A landscape with many valleys, sampled at points; each row gives a point and its height.
A ball rolls from a point to the lowest of its 2 nearest points, and stops where none of them is lower. Distance is the straight distance between rows; heights are no part of it.
K_314: [  6 -21 -18 -10  12  -5 -42   8 -19   9   4 -17  -5  39   5  33 -27  29
  35   4   7  15 -11  -8  -2 -48  17  17   3   8 -22  -6  -4   0  -6 -19]  h=368
K_47: [-10   8 -13  18   8  17   9   1   0  10  20  18  -1 -24 -13 -22  23  -8
  -1 -18 -13 -18 -10  13   1  27 -16  -1  11  -2  24  -2  17 -10  12  11]  h=190
K_507: [ -9 -19   0  22  28 -21 -28 -24  10   7  12 -12  19  11 -12  14  -5  -4
   4   1   3 -11  -7 -10 -18 -23  -2 -27   0  15 -10 -25   0  17   7   2]  h=300
K_443: [ -6  30  11 -23 -26  -7  18  19 -24  -6 -14  13  12   5 -19  -7   1   5
 -17  -6   2  11  13 -13  27  13 -21 -11  -3 -32  -9  47  19   1   8  31]  h=509
K_938: [ 14   8  19  -6 -27  -2  -5  23  14 -15 -32  -9 -17   1   3  18 -36  -8
   6   5  16  23   1  23   7  -8   3  34 -18   9  -6  14 -11  -6 -21   1]  h=244
K_275: [  6  18 -22  -7  -6  -3   7  20 -23  21 -14   3   2  -1   3 -11  -2   1
  12 -10  -5 -30  -8   0  26 -11   3  -2 -10   1  12  12 -17  -2   5  17]  h=356
K_702: [ -1  -8  23  -8   5  14  20   3 -15   7  26   5 -19 -13  13 -20  31 -20
 -20  -4   1 -20  15  14  -7  21 -43   0  -3 -21   2   8 -17   7  18  20]  h=223
K_690: [  0   6 -28  28  28 -18  -3  12  -6  15  13   2   1   2 -33  -7   6  21
  -1   1  -1  -5 -22   1  -1 -10 -11 -13  19  16  19   9  -5  11   8  27]  h=585
K_258: [ 21  12 -12  25  24   2  17   1  11   4  38   8 -22 -29  -9  -9  10   2
   4  -8  -2  -3   0  21  10  14 -10  11  15   8  26  -7   2  -1  -3   5]  h=237
K_648: [ 26   5   0  19  18 -28  -4 -15  14   5   5 -20  15 -11  14   2 -23   3
  25   7  22   1   4  -7   9 -19  34  -8   4  37  -7 -37 -17  16 -15 -15]  h=120
K_754: [-17   5  -1   4 -31  -8  14  26  -3  -9 -32  -6   5   4 -18  -6 -10  -7
 -19 -12   0   9 -27   4   7  -1 -12   9 -14  -2  -1  10   5 -13   4   0]  h=146
K_716: [ 10 -13  14  -7  17 -16 -41 -25   8 -13   7  26  -8  25  -1  23 -10  31
  17 -15  16  20  20 -29 -17   1  16  -7  -7   1 -14 -13   6  10  -9 -16]  h=213
K_561: [-13 -10  28 -22 -20  14  -8 -22 -11  -3  -8  20   2  21  17 -17  16 -12
 -30  -1 -11   0  32 -20  -8  33 -19 -29  -7 -52 -19  19   5   0  19   8]  h=87
K_224: [ -1 -39   8  10  20   8 -39 -14   8  -9  48  -9 -20   5 -11   5  10  -8
  11  -8 -20  31   5  25 -31 -21 -13   9  25  -5   6 -10   1  11   9  20]  h=227
K_79: [ -5 -40 -29  14   4  -3 -23   9  13   5  12 -27  29  11 -14  25   0 -18
  28   5   0  16 -39  12 -16 -35  14  20  16  24  -9 -27  23  -7   9  -2]  h=636
K_434: [-12 -18   6   0  29  -9 -28 -20 -14  14   9   4  24  22   3  18  -2   9
 -12   7 -14 -16   0 -29 -22 -16  -2 -42  14  -9  -7 -11  -3  18   9 -14]  h=322
K_354: [ -8 -38 -20   5  11 -10 -43  -8   2   1  25 -23  21  26  -1  27   2   4
  19   1  -8  14 -26  -9 -30 -41  13   4  16   6 -19 -27  17   5   9 -14]  h=640
K_878: [ 15   9  17 -26 -18   4 -28  12 -12  -6  -3  31 -33  18   4   0  -4  21
  15 -12  -3  25  19  -4   6  24  -6  25  -8 -34 -14  29   9  -6   9   9]  h=359
K_406: [-22  25  22  -9 -10  -4  13   3 -11 -20 -27   7  14  20 -23 -12  -2  13
 -31 -10  -6  27  12  -9   6  25 -32 -17 -15 -26 -13  33  25  -7   8  27]  h=498
K_584: [ 19  36   9 -25   7   1  -6 -15 -18  10 -11  16   9   8  14   5   2   4
 -15  -5   2 -16  43 -28  22  29  18 -27   5 -19  -3  34 -14   8   4   8]  h=288
K_526: [  9 -18   3 -16  11   6   1   0 -12  39  -2  -5  -9  31  22  -6  -5 -16
 -10   9 -11 -51  16 -21  -1 -21  -4 -21  -2  -4 -10   9 -42  20   7   1]  h=121
K_705: [-14 -22  -7   1   9 -12 -32  -7 -11  11   4  -8  21  40  -8  29 -18  19
  -4  14   9   2 -11 -21 -23 -42  -8 -34   5  -2  -8  -6 -13  15  -8 -15]  h=339
K_807: [ -2 -51 -44  -5  -6  19  10  34   2  23   9 -23  -3   7  -4  10  20 -35
   9   8 -21 -11 -23  30   0 -35   4  34  -5  17 -21 -11 -12   6  16  -4]  h=352
K_761: [ -1  52   4 -15  22   7  32 -15 -13  -6  -5  18  20 -11  -5 -13  17  14
 -26   6  -6   6  35 -24  45  35  -7 -27   9 -12  10  40  12  -2   3  28]  h=588
K_436: [  0 -23 -14 -12   2   9 -11  -3  -6  21  -2 -15   8   3  16  -7  10 -18
   4  16  -9 -38 -12  -6   5 -21  12 -10  -9   0 -16 -21 -11   4   8 -10]  h=392
K_960: [-31   1  -3   8 -28  -7 -23  10  -4 -19 -25  11  24  32 -22  13  -7   0
   1 -11  -8  26 -39  -5  -3   8  -5   2   0 -17  -4   4  36 -15   3   3]  h=473
K_254: [ -1 -46  -7  -2  23  -8 -54 -25  -5  -3  36  -5   6  26  13  22   5  17
  21  -1 -11  23   5 -20 -33 -27  18  -2  14  -4 -15 -35  19  12  14 -27]  h=644
K_610: [ 33  -9  27  10  19 -14   1 -20  20 -13  16 -25  -4  -9  20   4 -28 -20
  24  17  17   1  26   3  -3 -15  24  -8  -1  32 -23 -40 -23  11 -14 -20]  h=152
K_890: [  9 -11 -23   5  34  -6 -10  -9 -17  38  13 -15  10  20  11   2  -6   1
  13   8   1 -40  -9 -18 -11 -54   7 -26  17  17   3 -17 -30  22   5 -10]  h=201
K_318: [-17 -19  21 -24 -46  19  -6 -12  -3 -14 -13  15  -5  17  27 -14  17 -17
 -29   8   0   4  17   2  -6  26  -9  -1 -17 -29 -19  -1   0  -6   3   5]  h=116
K_425: [ -4 -11 -28   8   5  -3   3  19 -16  28 -12 -14  12  11  -3  -4 -10  -5
   4  -2  -1 -29 -19  -5   7 -23  11 -10  -8  20  -2  -4 -26   5   9  -3]  h=378
K_368: [ 20 -22 -12   3  -2   1  -8  -7  18 -14   5 -29  19  -6  11  11 -13 -19
  33  11  10  13 -13   9  -1 -27  31  20   4  24 -22 -39  -4  -9   1 -12]  h=344
K_955: [ 23 -12  11 -14  -9  -8 -36   2  -2 -12 -15  18 -31  23  15  21 -21  25
  41  -7  19   3  14 -17  10  -9  44  27  -5   0 -26   2 -10  -4  -6 -23]  h=380
K_44: [  2 -39   1  -4 -13   8   6  17  -3  -2   1 -17 -14 -18  24 -14  12 -39
 -11  18  -4 -18  -5  35  -9 -11   2  24  -7  12 -16 -26 -27   6   0 -11]  h=325
K_995: [  0  47 -10   2 -42  -1  16  11  -4 -18 -38  13   3  -5 -10  -7 -21  10
  11  -9  11  12  -8   3  25  18  12  15 -11   3  25  15  14 -21 -11  -6]  h=510
K_74: [  0 -25 -15   8   9   8  14   1  -2  10  11 -17   6 -23  18 -19  12 -29
   1  18  -3 -45  -2   1   1 -13  20  -9  -2  17  -7 -31 -35   8   8 -20]  h=403
K_782: [-12   2   1  -6 -25  27   1 -22   7 -22 -15   7  15 -14  30  -8  16 -18
  -1   7   3  -9   2   1  -1  31  22  10  -4   3   0 -36  17 -19  -1 -23]  h=63
K_302: [-20  29  -7   1 -14   2  24 -24   4 -15 -30  18  38 -12   1 -10   6  -1
 -10 -11   4 -13  -9 -26   5  25  23 -39  -5   8  12  -9  11 -13   3  -4]  h=80
K_601: [ 27  -2 -17  -6  37   0 -33   4 -22  31  22  -9 -24  22  24  12 -17  27
  27   6  -8 -21   5  -7   4 -37  22   6  23  -4   2   2 -22  18   2   7]  h=283
K_161: [ 11 -18  -2 -13  -5 -18 -49   1  -6  -8  -9   7  -6  43   0  33 -21  32
  40  -1  22  20  -6 -17   0  -9  22  27  -5   8 -20   4   4 -10  -7 -23]  h=382
K_516: [-13  14  21  15  12  -2  14 -14  25  -6   7   6   3  -7 -19   1  -8   3
 -10  -5   5  32   1   9 -13   2 -19  -8  -8   6  15  -4  21  -9 -13   6]  h=467
K_164: [-13  13  17  -6 -19  19  33 -11 -11  -4  -4   3  -5 -14  13 -19  26 -11
 -31  -6   1 -14  13   0  -2  39 -20 -12   2 -10  18   9  10  -7   3   7]  h=160
K_215: [-21  22   2  24 -23   2  39  16  28 -26 -14   0   5 -28  -6  -4   9  -8
 -11 -25   2  28 -14  16  -2  23 -17  20   1  -2  19   8  41 -24 -19 -17]  h=404
K_259: [  5 -28  35 -15 -23   6  -4   4   4 -14 -21 -12 -23   3  33  -2  -8 -25
 -13  24   6  -5  19  19 -10 -17  10  27 -30 -11 -26 -10 -28   7  -9 -15]  h=159
K_837: [-26   4  14 -12   7   3  15  -2  -8   2 -15   8  18  16 -22  -3   2   6
 -41 -16  -7  10   6 -13   0   7 -35 -37 -11 -28 -12  42   2   8   7  33]  h=515
K_970: [ 31  23  13  -9  13 -10 -16 -20  -3   3  -5  31 -10   9   0   5 -12  24
  17   0  17   4  37 -17  14   3  24  -6  -6  -4  -1  18  -8   9  -6   1]  h=315
K_981: [ 20 -10  30 -18 -16   0   2   7  23 -42   5 -10 -18 -19  25  13  -8 -17
  12  18  21  18  18  15 -14   9  17  34  -9  13 -13 -19  -4 -14 -25 -31]  h=103
K_238: [  0  -4  -4 -13  -9   6  13  13 -20  34  -9 -10 -22   2  21 -19  13 -21
 -12   6  -5 -47  11   7   3  -7 -13  -8 -11  -4  -9  18 -39  11   9   2]  h=164
K_132: [  4   7   6  -6 -26   3  -2  27  -6  -1 -24  -3 -40   5   1   6 -19  -7
   7  -6  -4  14  -4  33   6 -11 -22  36 -20  -6   1  27 -13   0  -5  21]  h=272
K_396: [ 23  35  31  -5 -22  -6  28  -2  20 -25 -24  14  -9 -22   7  14 -30  16
   0  14  27  14  24   2   9   6  22   7 -18  18   2   5  -6  -7 -25 -32]  h=197
K_328: [  3  22  -7   1   6  -1   4  25 -24  27  16  10 -19 -10 -12 -13  15   8
  -4   0  -4  -6  -3   8  13   4 -37   8  -4 -28   9  38  -5   9  17  34]  h=526
K_491: [ 25  25  22  -2  -9 -14  14   1  37 -20  -1   3 -29 -19   7  14 -20  25
  17   6  19  33  17   9   9  -6  18  26  -9   9   6   2   0  -9 -29 -20]  h=170
K_677: [ 15  14  -7  16 -17   2  43  48  21 -14  -3  -8 -12 -37  -1   0  -3  -3
   1  -3  13   8 -11  30 -10  -3  -8  30  -3  22  16  -1  -4  -9 -27 -15]  h=331
K_528: [  0 -47 -15   0   8  19 -24   5  -4   7  36 -13   2   6   9   9  22 -14
   9   2 -39  -1 -18  12 -13 -22  -4  21  15 -22  -8 -23  15   4  19   8]  h=176
K_875: [ -8   2 -37  19  34 -12  -4  -2 -16  30  20  12  25 -11 -18 -15   8  14
   4  -4  -7 -27 -30 -18  -4   5   1 -31  25   0  24  -2   3   1  13  24]  h=571
K_642: [ -6   8 -17 -17   4  -4 -31   2 -14  11  14  26   3   2   2   0  13  15
  10 -10 -21  16  -8 -19  -7  19 -18  -5  28 -53   8   7  40  -5  17   9]  h=445
K_194: [-25  -5  10  25   6  -7  33 -13  18 -10 -15  -9  19 -19 -24  -7 -13 -13
 -28 -12   2  -3 -14  -9 -16  12  -3 -23  -8  18   3 -12  -6  -3  -3  -5]  h=247
K_143: [-15  20 -10  21 -14   2  53  10  18 -21 -13  -4   2 -42  -2 -13  11   0
 -18  -8  13   7 -26  10  -1  28  -7   8   2  17  20 -17  19 -24 -20 -23]  h=389
K_102: [  7  -1  -4 -11   2  23 -20 -13 -10  10  27  10 -12 -11  32  -9  28  -9
   8   0 -18 -33  21  -3   3  25  14  -8  16 -16   3 -14  -4   3  15  -7]  h=427
K_189: [ 10  22  28 -18 -39  -2  11  15   8 -26 -47  -7  -3  -6   9  -2 -36   4
  -8   9  16  10  11   4  11   1  13  13 -30   9  -7   4 -11  -1 -13 -18]  h=221
K_399: [  4  -9  -8  11  12  -6 -32 -22  16 -20  19   7  13  16  -6  22   0   8
  25 -10   3  29  -5  -7 -19   2   8   8  10  -3   5 -20  34  -8  -8  -6]  h=163
K_500: [ 15   1  10   7   2 -21   7  -9  21  -5 -22  -9  14 -17   6  -1 -25  -8
   3  15  28  -9  -1 -10  -2 -12  26 -20 -14  26  -2 -21 -21   3  -7 -21]  h=79
K_715: [  0 -20  -2 -43  -7  35  -9  20 -16  29  -3 -11 -19  50  15  -3  18  -6
 -10  33 -29 -32  -8 -10   2 -25 -12   9 -13 -26 -21   3 -19   5  14  -6]  h=393
K_457: [  4  28  22  -4  41  -5  15 -15   7   9  14  14  -9  -3 -25  -6   8  17
 -10   9  -4  31  22   8  -2  -6 -39  -4  -3   1  20  24  -4  16  -4  30]  h=351
K_61: [ -8  20 -15  28  15  -1  11 -25   5  -5  26  14  18 -12  -8 -10  16  10
  11  -4  -8 -17  -3  -6  -4  25  10 -13  14   0  27 -17  26  -4   2   5]  h=145
K_233: [ 14   8   1  18  13  -3  35   1  36 -10  40 -10 -13 -32  -8   5   0  -3
   9  -1   3  20  -2  31   5   9  -3  19  14  14  12 -14  18 -11 -24  -3]  h=275
K_101: [ -8 -38 -46 -12  -5  40   1  18 -13  25  11 -18   0  14   3  -2  37 -19
   5  13 -22 -31 -29  13   0 -20   7  24  -3   2 -22 -21  -7  -5  21 -10]  h=364
K_598: [-23 -23 -12  -2   6  -1 -27 -19   7  -9  13   7  22  12   2   0   8   8
  11  -2 -16   0 -12  -2 -22   5   1  -2   1 -15   1 -31  37 -10  13  -2]  h=134
K_746: [  3 -12 -23   6  15 -18 -35  -2 -18  15   0 -20  25  37  -1  38 -25  27
  27   8  17   8 -21 -14 -16 -53   3 -15  -1  18 -12 -15  -4  13 -13 -14]  h=353
K_636: [ -2  34   8  18  42  -5  35 -15  21   9  12  17  -5 -18 -10 -11   4  16
 -17  11   4  12  15   2  20  -1 -15  -9   5  22  25  13  -7  10 -12  18]  h=397
K_495: [-36 -10 -21   3 -29  13 -11   3  -5 -15 -15   1  22  10  -5 -12  17  -9
  -1  -7 -25  -5 -43  -9  -9  23   2   9   0 -14  -8 -20  32 -20  19  -6]  h=104
K_943: [  6   6  29  -3  25   9 -11 -13  14   1  35   8 -32 -10  -7 -13   8  10
  -4  -8  -7  35  22  19 -12   5 -35   6   2 -21  17  18  -4  11  -6  23]  h=304
K_418: [ -9  -6  13   2   9  12   7   5   5  -1  21  -1 -20 -11  -8 -11  13 -16
 -16  -8 -11   5   7  28 -13  14 -39   9  -4  -8  11   7   1   4   2  23]  h=260
K_95: [ -5   1  18  -7 -38   9  19  28  -2 -19 -18   1 -22 -19   1  -3  -9 -13
 -13  -8   8  16   5  37   0  13 -29  32 -19   3  -3  15   0 -12   0   7]  h=294
K_693: [-25   0  15  -9 -14 -13 -14  -4  -3 -18 -22  -2  22  28 -26  13 -15   9
 -18 -13  -3  28 -14 -16  -6  10 -21 -22 -13 -27 -17  21  27  -2   5  13]  h=484
K_713: [-14  24  22  19  28 -13  37  -6  11   2 -15   4   2 -11 -27   0 -17  15
 -24   0   4  23   6  -4   9 -10 -22 -15 -11  17  13  21  -4   1 -19   9]  h=436
K_784: [-18 -44 -12  -2   2  20 -28 -11  -6   3  18  -7   7   9  18  -2  31 -11
  -1   8 -29 -15 -24   3 -17   4   7   2  11  -7 -16 -35  24  -5  20  -1]  h=156
K_397: [  4   2   0 -10 -34   7   0   0  19 -33 -16  -1   1 -22  23   1  -5 -16
   0  15  10   4  -3  12  -7  17  23  22  -9  12  -5 -32  10 -18 -16 -27]  h=81
K_320: [  9  22   8  -8  10  -2  -3 -27  -4  16 -18  10  13  14  16   4 -14 -10
  -9   6   1 -24  28 -31  15  14  37 -47   5   0  -7  15 -28  18  -2  -8]  h=271
K_126: [ -4 -45 -21 -20   9  32  -3  17  -8  31   8 -19 -15  30   5   2  14 -11
 -20  25 -29 -34 -23   1  -4 -30 -12  13  -9 -11 -20  -9 -22   5  18  -7]  h=379
K_205: [  1 -27  -5   1  27   0  -9 -19  -3  45  14  -7   2  18  20  -1   4  -8
   3  12 -18 -46  17 -25  -6 -18  12 -40   7  -1   1 -12 -23  20  16  -8]  h=162
K_790: [ -9 -12 -21   2  19  -6   9  22 -20  33  15  11   7 -12 -20  -9  17   3
 -17  -6  -8 -37 -10 -15  -4   6 -23 -35  15 -21   2  29 -11  15  16  29]  h=544
K_726: [  9  21 -19   7   5  -1  29  29 -28  23  10  13   0 -21 -18 -33  18   9
 -10 -10   5 -13  -7   7  14  23 -21   6  10  -2  19  36 -10  -2  13  24]  h=542
K_445: [  2  37  -5  -6  36  -8  16  -5 -18  16  -7  18  22  -9 -13  -9  10  21
 -18  13  -2 -16  17 -28  34  19   0 -27  15   1  16  39 -12  18   8  37]  h=576
K_964: [ -9 -23   8   4 -21   8  25  20   5 -10 -10 -13 -14 -22   8  -9   7 -28
 -22   6   0 -11   1  30 -12   8 -17  24  -9   6  -3  -1 -14  -6  -2  -3]  h=310
K_832: [ 23 -17 -13  -5  21   5 -18  12  -7  19  12 -19 -27  13  21  11 -10   6
  27   2  -4 -13  -5  21   6 -37  25  25   2   9  -8 -15 -15  12   3   4]  h=312
K_901: [  6   7  12 -27  -5  18 -20 -31 -19   9  21  28 -18  -2  29 -11  28  -9
   3  -1  -6 -21  41 -13  -1  35  -3 -14  11 -40   6  13   2   4  14   4]  h=433
K_861: [-18  -6   5  15  -6  -7  32  12   3  -3 -24  -3   0  -6 -46 -13  -6  -1
 -24 -14   1   9 -19  10  -2   4 -24  -6 -18   5   6  21   5  -6  -1  16]  h=177
K_121: [-31 -19  -1  26  17 -12  53   0  -1   0 -12  -4  25 -13 -55 -25  -4  -5
 -34 -25   1  -2 -33  -7 -20  16 -10 -13 -14  16   6  15  -7  -2   3   2]  h=214
K_600: [  8  25 -19  12 -19   9  26  13  11 -19 -14  -5  12 -33  11 -17  10  -8
   3 -11  13  -7 -22   8  14  27  17  10   4  25  25 -24  18 -23  -7 -29]  h=377
K_684: [  8  -7   4   6  27 -19 -40 -25  -9   3  12  14  -4  30  -7  20 -19  36
  20  -2   7  14  18 -20 -18 -32  19  -3  10  -5  -2  -3  -7  18  -4  -1]  h=236
K_490: [ 11  -3   3  12   7   8  -7 -18  -1   9  18  -7 -10 -18  31 -16   9 -22
   9   6  -3 -46  16  -2   6  11  15 -14   0  19   9 -14 -19   6   7 -11]  h=416
K_953: [-15  -3 -23   1   0  -4 -24  25  -7  14  16   8   0  11 -14  -1   7  14
   8  -8 -19   8 -32  -2 -10  -5 -28   2  25 -34   9  10  27   1  18  26]  h=454
K_987: [  7 -16   5  16  21  -3 -19 -17  25  -7  48  -9  -8  -5   1   5   3 -13
   5  -4  -9   9   6  13 -21  -9   7   4  11   9   0 -30   3  11   2   7]  h=207
K_700: [-32 -10 -12   9 -24  20   5 -20  12 -24  -1   1  25  -7  11 -16  23 -13
  -3  -8  -7  -7 -23  -2  -8  36  13  -2   3 -12   4 -33  41 -19   8  -9]  h=85
K_172: [ 13 -35 -10   2   1   6 -21   3   3  -6  15 -33  -8   7  14  20  -3 -16
  29   0 -12   6  -4  10  -1 -42  26  33  10  22 -15 -17  -5   1   9  -6]  h=332
K_431: [ -4 -21  16  -6 -14   2   7  16   1   3 -32 -16 -21  -1  13 -11 -19 -25
 -25  12   6 -22  18  20  -6 -25  -9   1 -27   2 -12   9 -45  10  -3  -1]  h=189
K_614: [  9 -40 -23 -10  -6  21   8  11   4   9   3 -34  -8 -13  16  -8  13 -26
  15  14  -6 -23  -5  24   7 -30  22  36  -9  28 -24 -23 -27  11   6 -17]  h=338
K_159: [ -6 -23  -1  -7  -4  -9 -40 -29  17 -19   5  30  -4  26  -6  19   5  13
  23 -12   4  39   8 -22 -20  19  10   7  -6 -19  -8 -22  33 -10  -5 -18]  h=188
K_958: [ -1 -23  19 -19 -27  14 -19  -5   7 -13 -11  -5 -13   5  23   4  -1 -10
  -9   8  -4  -1   2  15  -5   7   7  17 -13 -13 -22  -4 -10  -4   6  -7]  h=137
K_465: [ 15   8 -21  27 -15   4  23   7  23 -23  13 -13   9 -40  12   4  -3  -3
  24   1   8   6 -24  15  14   7  22  21  16  31  16 -34  20 -22 -16 -21]  h=366
K_641: [  4  43   2   8 -26 -12   3   1  10 -20 -30  12   2   3  -5  13 -16  21
  -2 -12  10  39  -5  -1  11  26   9  14  -3  -2   8  -4  24 -30 -17 -14]  h=501
K_290: [ 20 -15  -4   9 -20  -1  12  10  27 -33  14 -24  21 -30  13  12  -8 -22
  37  15   6  26 -14  17  -1   0  22  27  10  27  -6 -43  16 -23 -15 -23]  h=355
K_799: [ 22  28  13  -8   9  -7 -18  -9  -7  -5   4  32 -23   5  -4   3   1  31
  11  -4  12  28  24 -10  15  24   0  11   1 -13   9  25  10  -2  -8  18]  h=337
K_575: [ -9  23  14  11 -14 -10  18  -7  38 -27 -13  -1   8 -10 -17  16 -11  10
  -7  -2  12  34  -6  11   3   8  -2   5 -11  20   8 -15  25 -20 -21 -24]  h=487
K_223: [ 11  19   9  25   7 -10  45  19  36 -15   5  -1 -28 -40 -16   5   1   3
  -6   5   9  28   2  32   1  -3 -12  22  -2  24  21  10  12  -8 -25 -11]  h=307
K_492: [ 27  18  12 -18  -8   8 -16 -25  -9  13 -11  25 -13   4  27  -3 -10   9
  12   1   6 -21  47 -20  16  24  36  -6  -9 -10  -9  16 -26   5   0 -11]  h=301
K_543: [  6   0  22   4  11  -7   4  -9   1  11 -12 -15 -13  -4   4   0 -20 -19
  -3  11  10 -20  24   3  -8 -21   5 -17  -7   8  -7   5 -40  19  -9  -2]  h=220
K_880: [ 12  35 -18  13  25   2  30   4 -16  18  12  16   2 -25 -16 -23  23  19
  -6   3   5 -19   9  -4  24  13  -6 -11  18   7  36  23 -14  13  -2  31]  h=559
K_827: [ -3 -29 -26   3  -5 -10 -16  23   4   3 -17 -29  28  25 -16  25 -20   1
  25   5   8  13 -46   3   1 -46   9  14  -7  24 -17 -13   3   1  -2  -5]  h=631
K_477: [ 21 -14  28  17  15 -15  14  -7  30 -11  26 -30 -23 -25  14 -11  -7 -31
   4  14  15  -4  22   8 -14 -21   4   4   7  29  -9 -34 -32   9 -16 -17]  h=124
K_669: [ 11 -22  -4  24  20 -12  13  -6  23 -12  38 -26  -5 -31   0  -4  -1 -22
  -1   2   4   5   2  22  -6 -14   6   9  16  30  -5 -33 -11  -3  -7   1]  h=171
K_627: [  2  16  30 -14  -6  14  13 -25  -4  -2  -1  17  -4   5   9 -10  16 -14
 -22   1   1   5  41  -7  -2  37 -22 -21  -5 -26  -5  11  12   3   1   6]  h=122
K_148: [ 26  23   1 -12   0  -7 -15   2 -12  15  -9   4 -20   8  11   4 -13  18
  11  -6   5 -18  16   4  21  -5  17  -1  -3  -1  11  15 -24   5  -7  14]  h=333
K_139: [ -6  36 -14   6 -11  12  16 -13  -5   0  -2  25  31 -14   6 -13  15   6
   3  -8   0 -16 -12 -22   9  36  22 -19   7  -5  17 -11  35 -23   7  -2]  h=107
K_358: [ -8 -17 -12  13 -14 -20 -32  28  10  -6 -22 -19  14  39 -23  39 -30   7
  22  -4  10  35 -40  16   1 -31   5  28  -2  11 -12   5   3  -6 -11  -5]  h=623
K_673: [ 28  14  37  -3  -4  -4   5 -11  21 -29  18  -1 -36 -24  10   8 -18   2
  12  -4   7  18  35  15  -3   8  13  29  -2  14  -4 -13  -6  -9 -33 -26]  h=138
K_632: [ -4  35  23  -3  18  10  45 -19  -1   2 -27  10  19 -19  -5 -16   4   2
 -34  -2   3  -2  26 -16  24  30 -10 -34  -3   4   9  33  -9  -4  -5   8]  h=578
K_58: [ -4  40  24  -2 -23   5  45   9  15 -21 -41   0  -2 -21 -11  -8  -8  15
 -28  -3  10  27  12   7  15  12 -14  -6 -19  14  19  24   9 -13 -19 -11]  h=537
K_904: [  7   2   3 -27  10   5 -35 -23  -9   3  19  34 -10   6  11   0  16  12
   3  -9 -10   8  22 -21 -15  31 -10 -12  12 -48   3   5  25   3  17  10]  h=439
K_777: [-23   7  -5  17  -9  22  41   2   3 -13   9   9   4 -25  -3 -31  36  -9
 -21 -20   1  -4  -7  14 -12  43 -28  10   5  -1  21   2  18 -14   5   5]  h=200
K_13: [-20 -19 -22   2 -24   3  -7  23 -11   0 -21 -18   8  12  -1  -4   6  -8
  -6  -2 -13  -4 -37   4   3  -8  -3  15  -6  -5 -12  -8   8 -13  14 -10]  h=123
K_749: [ -5   0 -13  15  -2 -27 -32  11  -4  -2   5  -6   2  26 -28  30 -26  16
  24   8   2  30 -32   9  -4 -39  -7  10   5  11  13  11   4  12  -8   7]  h=615
K_260: [  7  39   1 -26 -12   1   1  19 -27  14   7  14  -9  -4  -1 -20  21   1
  -1  -7   2   6  13  -6  21  19 -31   6   8 -36   1  43  21   1  18  34]  h=516
K_317: [ 12   5  17  -6  33 -16   6 -22  -2  28 -16  -7  -1   5   8   9 -17 -17
  -7   3  15 -32  37 -21   7 -13  17 -40  -3  11  -4  20 -49  35  -2  -5]  h=248
K_284: [ -4  -8  22 -17 -24  11   5   4 -20  16  -2  -2 -19  -3  16 -13  12 -25
 -33   2  -6 -25  28  13  -1  10 -23  -7  -7 -15  -4  19 -30  12   7  22]  h=191
K_152: [-16  39  21  -9   4  11  52 -18   4 -22 -27   4  12  -2  -7 -10  -7  15
 -30  -3   1  31  26 -10  20  28 -22 -21  -7   3   3  34  24 -16 -13   1]  h=557
K_922: [ 15  -1   9 -20 -29  -3 -26   9  -6 -12 -20  24 -31  25  13   8  -8  18
  25 -10  11  14  23 -16  13  14  28  14 -18 -14 -18  18  -3 -14   2  -7]  h=370
K_248: [  1  17   1   2 -11  -4  -5 -15   0  -2 -32   1  21  -3   8  -4  -9  -3
  -7   2  16 -14  -1 -15   9   9  30 -17  -8  11  -1 -11  -2  -5   2 -12]  h=48
K_534: [-10   7 -29  24  28 -26 -24  14 -17   8  23  -4  -4  15 -32  22   1  28
  23   4   0  16 -25  12  -6 -34 -19  -1  23   5  21  11   9  24  -6  24]  h=602
K_721: [-17  -1  16  17  17 -18   6 -26  15  -9  -5 -10  24   8 -16   7 -10  -4
  -8  -1  13  -8  -8 -15 -22  -6   7 -35  -8  21   1 -17  -3   7   2  -4]  h=277
K_574: [ 10  -6  -9  -5  18 -16 -27  -9 -15  22  14 -11  -6  19  -4  19  -9  24
  20   4  -7  -6  -5  -5  -4 -27   5 -11  12  -1   5   0  -3  20  -4   7]  h=257
K_889: [-13  17 -40   5  28 -18   5  18 -36  35  11  22  26 -10 -11 -11  13  22
  -7   0  -4 -25 -17 -29  16   6  -8 -25  33 -14  18  31 -13  22   7  29]  h=558
K_545: [-12  36  12 -17 -38   9  46  12 -18 -12 -43   6  17 -17 -10 -20 -12   6
 -27 -18   6  12   6  -6  27  29  -5 -14 -13  -3  10  26  13  -7  -1  -3]  h=525
K_8: [  2 -42  -9  -1   5  12 -39  12   3   6  43 -11 -12  17  -7  18   5   2
  23  -5 -24  17 -10  19 -18 -41  -7  34  21 -14  -3  -9   0   1  13  10]  h=199
K_822: [-22 -10 -14  10 -11  -4 -38  19  -3   1  -6   0  10  22 -28  14   6  -3
   9  -6 -16  15 -48   6 -11 -10 -26  12  11 -10  -2   6  34 -12  11   3]  h=464
K_999: [  3  47 -10 -11 -39   6  27  30 -27 -14 -26   7   6 -19 -13 -22   0  -1
 -11  -8   6  -5  -4   3  34  27  -4   8  -9  -4  13  17   9 -21  -2   5]  h=517
K_633: [-25  -4   3   3  12  -4  25   1 -15  12  -1  11  21  -5 -18 -16   8   1
 -26 -11  -5 -25  -7 -13   2  11 -19 -30   0  -3   0  33  -6  10  13  24]  h=533

For each start below, name the point where the ball stops.
K_632 | K_526
K_161 | K_782
K_215 | K_598

Call two points neighbours if one is among the 2 nearest of the other. Go from one point of each pair to the other, from neighbour to neighbour, staying as low as possible. Name the highest point that can't be avoided.
K_477 / K_248 | K_610
K_782 / K_477 | K_161
K_477 / K_598 | K_224
K_561 / K_477 | K_777
